Each row is a point on a landscape with many valleys, with its height.
From any point a ball rolls to the lowest of the 3 points nearest to it. It stops when none of these is lower. Distance is the straight distance between rows; heights are no part of it.
mon: [192 151  85 115 163  96 145 132  67  91 164]  (h 5.43)
zuboz: [153 109 123 120 124 141 132 129  91 129 120]  (h 2.26)
Zumi: [129  96 125 123 117 149 133 126  99 136 118]  (h 2.03)
vopa: [121 167 150 119 104 123 129 107 185 149 115]  (h 1.19)
Mepog: [112 162 144 117 123 104 100  87 182 146 133]  (h 0.59)
ked: [138 155 128 109 148  86  79  88 157 143 163]  (h 1.25)
Niz: [140 157 145 115 106 128 137 123 165 145 124]  (h 1.21)
Pogul: [ 96  74 130 138 131 156 135 138 116 133 102]  (h 3.61)
vig: [139 110 135 120 111 148 131 132 106 143 115]  (h 1.68)
Let: [ 76 178 160 113  70 106  52  77 174 138 128]  (h 4.57)
daliz: [ 96 119 156 134  61 172 129 141 146 173  90]  (h 2.45)
Nabid: [177 147 119 109 144 106 146 122 107 119 144]  (h 5.90)
mavo: [144 100  89 139 160 130 131 136  55  97 151]  (h 2.84)
koti: [181 152 109 107 166  87 144 113 113 109 156]  (h 5.98)
Tosi: [159 152 110 110 180  67 101  87 127 131 175]  (h 3.06)
madap: [133  98 101 171 183 137 159 204  95  63 157]  (h 0.91)
ponin: [118  86 113 162 181 141 160 187  99  75 132]  (h 3.08)
Zegu: [ 74 174 158 126  86 115  89  93 193 149 113]  (h 4.34)
nemim: [104 116 149 128  70 173 124 133 138 161  91]  (h 0.60)
sativ: [152 158 142 112 109 121 141 116 156 138 120]  (h 1.89)
neluk: [131 101  96 178 192 130 160 203  85  63 161]  (h 1.24)
lod: [124  84  93 145 175 130 139 147  74  93 145]  (h 2.96)
bada: [104  77 121 142 143 150 146 143 103 127 111]  (h 4.12)
Begof: [130 106 141 123  93 157 129 132 118 151 105]  (h 1.16)
firo: [125 160 162 124  74 146 136 123 164 151  98]  (h 1.20)
vuso: [ 86  69 140 138 118 167 145 149 140 143  96]  (h 4.62)
gafo: [105 169 146 116 107  99  63  86 173 147 140]  (h 2.55)
tul: [174 140 125 109 131 114 144 123 109 124 139]  (h 5.13)
Velig: [ 85  68 137 140 130 160 150 155 142 138  96]  (h 5.02)
fupet: [ 73  81 146 141  97 176 138 143 144 160  88]  (h 5.28)
fop: [121 115 151 126  77 165 131 132 130 161  97]  (h 0.42)
vil: [156 149 135 111 119 118 139 118 139 137 125]  (h 0.46)
Ragis: [189 161  87 109 183  72 143 110  97 101 172]  (h 6.48)
Sonu: [149 136 144 117  97 143 134 127 134 141 114]  (h 1.23)
fek: [128 160 136 116 135  97  92  88 170 147 142]  (h 1.50)
det: [103 175 150 126 101 116 113 101 190 146 116]  (h 2.01)
niv: [105  68 125 142 157 151 151 161 118 113 110]  (h 4.99)
baso: [101 171 163 126  72 142 137 119 185 147  99]  (h 1.56)
bafu: [189 152  99 115 159  94 145 129  87  97 156]  (h 5.77)
nasu: [135 166 143 116 122 118 133 113 176 145 128]  (h 0.65)
gab: [122 160 138 112 117  92  61  80 163 145 153]  (h 3.21)
silub: [128  87 109 136 145 142 132 136  81 121 121]  (h 3.79)
rig: [134 149 151 117  81 145 133 127 160 148 107]  (h 0.75)
tes: [105  76 115 147 153 147 138 150 101 115 117]  (h 4.55)
nepen: [127 162 141 118 123 107 120 102 174 144 130]  (h 1.34)
fegad: [156 116  75 144 166 126 126 142  45  90 162]  (h 2.52)
biv: [113  77 112 143 157 143 140 146  93 110 121]  (h 4.93)
maf: [142 156 125 114 152  88  97  90 152 139 156]  (h 0.49)
subo: [173 132 106 120 140 121 136 130  74 112 143]  (h 4.35)
fot: [ 94 171 156 108  78  99  44  80 166 140 144]  (h 3.97)
roped: [ 91 170 151 119  99 108  68  87 182 147 132]  (h 3.39)
dilik: [ 90 182 165 128  78 130 128 109 199 149  99]  (h 2.93)
zotor: [183 166  84 115 195  59 134 105  96 101 186]  (h 7.26)
moze: [122  88  90 161 190 128 150 167  81  71 155]  (h 1.84)
remit: [112  88 131 132 113 164 131 136 117 153 106]  (h 2.42)
Nal: [113 170 158 123  86 138 131 116 181 147 107]  (h 0.26)
Bofi: [113  83 120 165 175 138 165 190 106  76 128]  (h 3.80)
Luzez: [162 157 117 109 161  89 129 105 137 130 154]  (h 1.78)
nuva: [127  97  72 158 191 127 133 154  63  83 164]  (h 2.16)
pof: [158 157 132 112 144 103 137 108 149 132 137]  (h 3.37)
dus: [ 52  78 155 143  82 184 143 149 165 166  79]  (h 5.55)
mas: [ 63  71 149 140  97 176 146 152 164 156  79]  (h 5.45)
dozi: [112  77 106 150 173 136 149 156  97  95 128]  (h 6.30)
ruk: [124 138 156 122  69 153 129 134 150 162  97]  (h 0.10)
Nep: [120 164 140 117 126  98  91  87 175 151 140]  (h 1.26)
Fuf: [142  99  99 136 150 136 133 133  66 118 136]  (h 3.25)
timi: [142 103 106 179 181 142 159 227  78  64 158]  (h 0.70)
Zilan: [106 148 168 126  47 166 135 131 162 163  89]  (h 2.92)
fezi: [168 136 131 107 122 129 138 125 111 135 127]  (h 5.19)
popi: [178 132  93 122 152 116 133 134  59 104 149]  (h 4.74)
Vopu: [169 130 124 116 128 125 134 130  93 125 131]  (h 3.40)

For each start below, name the point where the ball stops.
daliz: ruk
Zumi: ruk
ponin: timi
Bofi: timi
zuboz: ruk
tes: ruk
Let: Mepog
fot: Mepog
gab: Mepog
